A landscape with many peaks, sampled at points; each row gives a point and its height.
From any point a climber steps to the highest of the 3 points nearest to it. It stops when none of these is higher. Distance is the straight distance between rows; heights are no part of it.
pezub: [119,  90, 117,  87, 137, 141, 131, 109, 153,  90, 104, 134, 168, 139, 116,
 170, 144, 118, 154, 145,  98]  height 40.4
Zure: [152, 117,  79,  76, 165, 171, 138, 100, 101, 144, 147, 111, 156, 115, 114,
 115, 118, 173, 161,  89, 114]  height 30.1
der: [131, 141, 150, 155,  76,  96, 115, 160, 153,  84, 102, 160, 111, 154, 127,
 137, 163,  87, 138, 145, 121]  height 8.0
gilo: [ 79, 109, 153, 137, 150, 155, 107,  79, 140, 171, 145, 135, 156, 118, 160,
 156,  45, 176,  83, 191, 158]  height 20.1
Zug: [150, 164, 143, 169,  64,  74, 109, 191, 140,  64, 106, 153,  95, 160, 101,
 114, 198,  69, 164, 110, 114]  height 13.5
Muv: [116, 140, 158, 160,  90, 102, 117, 151, 154,  98, 116, 153, 110, 147, 141,
 143, 131,  95, 116, 157, 137]  height 10.9
nog: [ 80, 113, 188, 175, 127, 111, 123, 127, 182, 120, 119, 145, 139, 120, 162,
 179,  78, 103,  84, 199, 159]  height 42.6
pumal: [118, 122,  90,  96, 181, 182, 102,  66,  90, 190, 159, 110, 175, 110, 134,
 119,  76, 209, 131, 133, 119]  height 31.4
kikon: [142, 172, 151, 188,  95,  83, 132, 185,  98, 144, 145, 118,  60, 121, 133,
  74, 156, 105, 103,  98, 162]  height 41.3
taz: [ 64,  84, 118,  96, 178, 155, 116,  66, 162, 111, 102, 114, 197, 110, 113,
 180, 114, 142, 150, 168,  94]  height 54.8
Kozal: [162, 111,  72,  60, 158, 169, 150, 107, 119, 105, 141, 122, 156, 107,  93,
 130, 123, 155, 177,  92, 113]  height 33.1
Pazu: [186, 138, 101, 103, 118, 122, 158, 161, 100, 119, 126, 116, 107, 139, 114,
  91, 180, 113, 156,  65, 111]  height 49.3
Vun: [119, 120, 124, 125, 146, 163, 113,  89, 108, 179, 146, 129, 140, 133, 150,
 122,  78, 186, 103, 153, 138]  height 25.8
gepeg: [ 79, 120, 177, 169, 112, 108, 124, 131, 187,  95, 100, 149, 131, 134, 140,
 177, 115,  84,  95, 197, 132]  height 19.8
retud: [144, 168, 148, 176,  76,  85, 122, 182, 122, 101, 126, 143,  76, 144, 119,
  94, 169,  92, 137, 108, 133]  height 35.5
lirob: [142, 150, 144, 157, 108, 118, 131, 147, 112, 151, 138, 136,  95, 139, 146,
 100, 115, 130, 104, 129, 141]  height 43.4
toma: [ 80,  92, 140, 120, 140, 144, 118,  84, 158, 119, 101, 130, 162, 137, 135,
 174, 110, 135, 115, 183, 112]  height 39.2
Zom: [153, 142, 130, 139, 111, 119, 138, 147,  91, 158, 136, 122,  94, 139, 140,
  85, 146, 133, 119, 101, 130]  height 46.6
mago: [111, 109, 140, 128, 108, 106, 121, 136, 176,  73,  80, 148, 146, 150, 116,
 168, 167,  78, 138, 158, 101]  height 30.6
zim: [124, 139, 152, 159, 111, 120, 126, 133, 133, 142, 129, 144, 110, 136, 155,
 139,  93, 131, 101, 157, 151]  height 25.9
mam: [164, 157, 113, 128, 112,  94, 135, 172,  69, 204, 156,  86,  66, 114, 136,
  53, 181, 132,  81,  74, 156]  height 40.3
zat: [105,  88, 102,  77, 160, 153, 127,  92, 150, 100, 118, 124, 180, 119, 110,
 171, 123, 137, 157, 141, 101]  height 46.8
zopa: [175, 140, 100, 100, 129, 125, 150, 147,  84, 151, 137, 108, 103, 131, 122,
  78, 168, 127, 144,  69, 117]  height 51.2
Lal: [ 93, 115, 158, 145, 120, 121, 120, 114, 161, 119, 110, 146, 135, 139, 146,
 167, 104, 122,  98, 183, 136]  height 35.8
tupu: [ 79, 118, 214, 197, 149, 104, 115, 143, 174, 149, 147, 149, 153, 106, 195,
 182,  42,  98,  82, 187, 186]  height 73.0
tuvib: [165, 151, 124, 135,  79,  89, 128, 184, 138,  55, 102, 148, 111, 158,  97,
 113, 207,  68, 174,  90, 101]  height 16.0
rosup: [ 54,  90, 180, 171, 145, 125, 129,  90, 204,  83,  65, 132, 153, 132, 119,
 186, 126,  76, 106, 204,  96]  height 26.7
sizum: [110, 130, 157, 157, 138, 147, 121, 106, 134, 174, 149, 143, 131, 123, 164,
 143,  52, 157,  83, 172, 167]  height 27.0
bez: [195, 137,  87,  82, 139, 130, 168, 156,  89, 127, 140, 102, 106, 116,  97,
  79, 184, 120, 154,  45, 116]  height 46.4
dabin: [107, 111, 113, 111, 153, 162, 110,  78, 115, 168, 137, 125, 156, 127, 144,
 139,  84, 182, 125, 154, 125]  height 31.9
Vob: [ 76, 115,  78,  62, 191, 179, 100,  55, 126, 152, 148, 102, 216,  88, 114,
 158,  76, 193, 161, 148, 109]  height 54.2
Sitot: [164, 132, 113, 113, 123, 130, 142, 135,  98, 138, 129, 128, 117, 144, 129,
  99, 153, 134, 142,  99, 114]  height 49.0
zeza: [181, 131,  81,  83, 152, 127, 150, 145,  68, 199, 155,  75, 102, 109, 122,
  64, 183, 147, 114,  53, 133]  height 59.3
zur: [ 85, 119, 181, 163, 143, 129, 117, 111, 165, 155, 142, 143, 143, 115, 173,
 169,  41, 136,  78, 190, 174]  height 29.2
degi: [118, 128, 144, 142,  90,  99, 118, 146, 158,  86, 100, 154, 128, 155, 126,
 152, 153,  92, 128, 157, 119]  height 17.1
Fop: [185, 135,  89,  86, 144, 126, 155, 149,  70, 176, 145,  87,  99, 118, 122,
  69, 178, 132, 135,  48, 129]  height 54.5
ral: [ 94,  89, 139, 118, 131, 123, 126, 104, 178,  85,  80, 135, 158, 145, 115,
 180, 154,  96, 131, 171,  96]  height 40.5
Tad: [ 99, 105,  83,  70, 180, 176, 109,  70, 126, 142, 140, 113, 193, 100, 114,
 155,  91, 180, 163, 135, 109]  height 62.8
Gep: [ 87, 104,  76,  53, 183, 174, 130,  64, 153,  99, 133, 108, 207,  77,  83,
 171, 101, 163, 177, 132, 104]  height 48.4
rari: [149, 125, 122, 123, 125, 142, 130, 118, 110, 143, 129, 136, 124, 144, 136,
 119, 120, 139, 126, 123, 120]  height 45.2
tunap: [136, 162, 160, 181,  76,  93, 121, 175, 129, 106, 128, 151,  85, 142, 133,
 110, 136,  94, 123, 129, 150]  height 34.3
ran: [169, 139, 106, 114, 135, 125, 149, 142,  75, 179, 140,  93,  98, 131, 130,
  76, 165, 143, 118,  77, 122]  height 53.1
vaf: [155, 138, 114, 131, 144, 140, 140, 123,  76, 205, 151,  98,  98, 120, 143,
  72, 130, 166,  95, 102, 137]  height 38.3
Dinab: [ 85, 112, 132, 126, 162, 170,  99,  64, 127, 187, 149, 126, 162, 118, 156,
 146,  43, 199,  91, 180, 144]  height 18.3
Vusu: [120, 151, 169, 180,  93, 102, 121, 160, 146, 116, 136, 152, 101, 134, 152,
 137, 102,  97, 103, 158, 159]  height 24.0
mim: [134, 182, 175, 214,  96,  61, 111, 219, 101, 131, 167, 110,  41, 101, 128,
  77, 152,  87, 108,  81, 195]  height 34.8
Kobi: [133, 182, 163, 207,  67,  70, 104, 208, 128,  79, 134, 147,  60, 138, 111,
  97, 167,  79, 137,  99, 155]  height 33.7
mudo: [ 67, 100, 176, 148, 140, 135, 115,  93, 176, 130, 111, 134, 148, 123, 151,
 182,  76, 129,  83, 201, 145]  height 65.3
kuli: [141, 122,  99, 103, 161, 166, 118,  90,  93, 178, 150, 110, 149, 125, 136,
 114, 103, 191, 133, 118, 121]  height 37.6
Nade: [165, 153, 123, 139,  99, 102, 142, 171,  95, 126, 127, 121,  87, 143, 123,
  78, 181, 108, 138,  80, 120]  height 46.5
tafa: [135, 108, 122, 110, 111, 121, 128, 134, 152,  87,  97, 146, 143, 155, 118,
 157, 163, 100, 150, 133, 101]  height 30.8
malor: [148, 127, 123, 122, 103, 119, 131, 143, 132,  99, 113, 146, 125, 150, 128,
 134, 157, 109, 149, 123, 112]  height 24.4
riz: [131, 140, 160, 166, 129, 133, 130, 128, 122, 170, 150, 138, 113, 121, 169,
 124,  70, 150,  89, 150, 167]  height 34.4
lof: [145, 140, 131, 147, 131, 142, 135, 123,  96, 183, 147, 122, 106, 128, 152,
  90, 100, 164,  93, 127, 145]  height 37.9
kepo: [128, 115, 119, 114, 134, 147, 121, 100, 118, 150, 129, 133, 139, 143, 145,
 133, 109, 159, 123, 141, 124]  height 39.9
foli: [169, 156, 111, 127, 107,  97, 147, 170,  76, 168, 140,  92,  72, 126, 129,
  62, 192, 114, 117,  62, 137]  height 43.5
Supiz: [103, 118, 147, 142, 106, 114, 119, 123, 162, 104, 102, 150, 131, 150, 137,
 159, 133, 109, 115, 167, 119]  height 17.6
tebo: [ 71, 102, 107,  89, 176, 169,  99,  51, 125, 156, 137, 112, 196, 110, 135,
 162,  74, 189, 136, 164, 111]  height 51.4
kozo: [ 76,  95, 160, 151, 131, 116, 125, 108, 197,  75,  64, 134, 153, 141, 109,
 182, 150,  74, 117, 188,  87]  height 32.9
zabab: [103, 116, 141, 131, 133, 143, 119, 103, 137, 152, 129, 144, 139, 137, 154,
 149,  78, 157, 100, 169, 143]  height 19.1
Sise: [ 96, 128, 186, 180, 121, 108, 123, 139, 171, 127, 135, 154, 129, 120, 169,
 169,  70, 104,  92, 183, 171]  height 42.5
domet: [139, 179, 156, 202,  75,  72, 114, 204, 109, 104, 140, 130,  51, 127, 113,
  75, 174,  88, 128,  86, 158]  height 37.8
Kele: [151, 157, 138, 162, 115, 105, 139, 163,  88, 181, 153, 111,  70, 122, 146,
  68, 137, 130,  87,  98, 160]  height 43.9
doda: [130, 163, 152, 174,  66,  81, 105, 179, 152,  69, 105, 164, 100, 154, 115,
 131, 168,  73, 138, 136, 133]  height 7.1
Fom: [200, 136,  91,  81, 122, 127, 172, 165, 115,  81, 127, 126, 111, 125,  87,
  96, 192, 103, 175,  48, 105]  height 42.8
Rumot: [153, 119, 102,  98, 140, 152, 135, 112, 107, 135, 132, 129, 142, 138, 127,
 120, 131, 149, 152, 104, 109]  height 41.4
salag: [182, 137, 108,  99, 110, 118, 150, 158, 118,  90, 119, 136, 119, 142, 107,
 110, 178, 100, 172,  77, 103]  height 46.3
gul: [206, 138,  57,  55, 134, 158, 186, 145, 116,  77, 137, 113,  98, 104,  61,
  95, 178, 127, 175,  41, 117]  height 36.7
pokup: [181, 125,  67,  59, 147, 164, 166, 125, 111, 102, 142, 115, 130, 110,  85,
 112, 150, 141, 172,  65, 114]  height 36.8
ler: [128, 178, 183, 224,  98,  71, 109, 210, 120, 114, 160, 135,  63, 112, 137,
  96, 126,  84, 121, 101, 187]  height 33.5
Zef: [120, 138, 144, 156,  81,  82, 106, 168, 177,  56,  83, 156, 123, 156, 104,
 157, 185,  58, 144, 147, 106]  height 0.3
difa: [144, 161, 150, 169,  89,  98, 132, 167, 109, 132, 138, 134,  78, 140, 133,
  91, 143, 109, 118, 109, 144]  height 39.7
pono: [150, 129, 117, 125, 140, 148, 130, 114,  94, 171, 141, 117, 120, 138, 137,
  98, 121, 162, 123, 111, 123]  height 41.9
Mib: [ 65,  75, 139, 118, 163, 143, 128,  80, 179,  95,  82, 119, 178, 128, 111,
 187, 129, 114, 136, 179,  86]  height 49.4
fam: [178, 127,  83,  85, 159, 154, 155, 126,  81, 167, 149,  93, 123, 114, 118,
  83, 149, 161, 144,  66, 117]  height 50.2
zisam: [ 66,  94,  97,  77, 185, 167, 112,  55, 145, 122, 122, 106, 206,  97, 113,
 177,  94, 164, 158, 158,  99]  height 54.3
kiv: [135, 143, 147, 159, 122, 132, 133, 131, 111, 169, 145, 137, 106, 129, 155,
 103,  88, 149,  90, 140, 154]  height 39.0
likog: [108, 135, 183, 187, 127, 114, 124, 150, 144, 152, 155, 149, 126, 114, 177,
 151,  49, 116,  88, 165, 180]  height 31.3
fafa: [108, 112,  63,  44, 171, 173, 133,  75, 145,  94, 137, 112, 188,  82,  78,
 165, 108, 157, 180, 119, 108]  height 43.6
bazop: [ 83,  79, 116,  92, 170, 150, 127,  82, 164,  91,  97, 120, 183, 116, 101,
 188, 130, 121, 150, 158,  92]  height 51.3
nen: [150, 139, 127, 126,  88, 100, 127, 162, 143,  69, 101, 153, 125, 159, 112,
 133, 186,  77, 160, 115, 104]  height 18.9
Dumo: [115, 111, 129, 119, 124, 135, 124, 111, 137, 126, 116, 141, 145, 147, 138,
 150, 121, 138, 125, 154, 118]  height 31.2
Farer: [198, 131,  74,  65, 139, 151, 176, 138, 107,  96, 142, 114, 115, 110,  83,
 101, 170, 125, 175,  49, 113]  height 39.4
led: [143, 105, 100,  83, 145, 152, 133, 106, 124, 113, 126, 129, 158, 131, 117,
 143, 127, 145, 160, 114, 109]  height 38.2
salev: [101, 121, 104, 109, 177, 181,  91,  56,  98, 203, 162, 113, 181, 115, 140,
 126,  55, 222, 114, 156, 130]  height 25.6

For each start below, name the point where the climber stops.
Vusu | zeza
Kobi | zeza
gilo | zeza
der | mudo
nen | taz
Fom | zeza

Call two points neighbours if one is among the 3 nearest of the other. Go from one point of each pair to the other, from neighbour to neighbour, staying as high as possible. Name the lowest point that can't be avoided.
mudo, taz | Lal
taz, zeza | led
Tad, taz | zisam
tupu, mudo | Sise
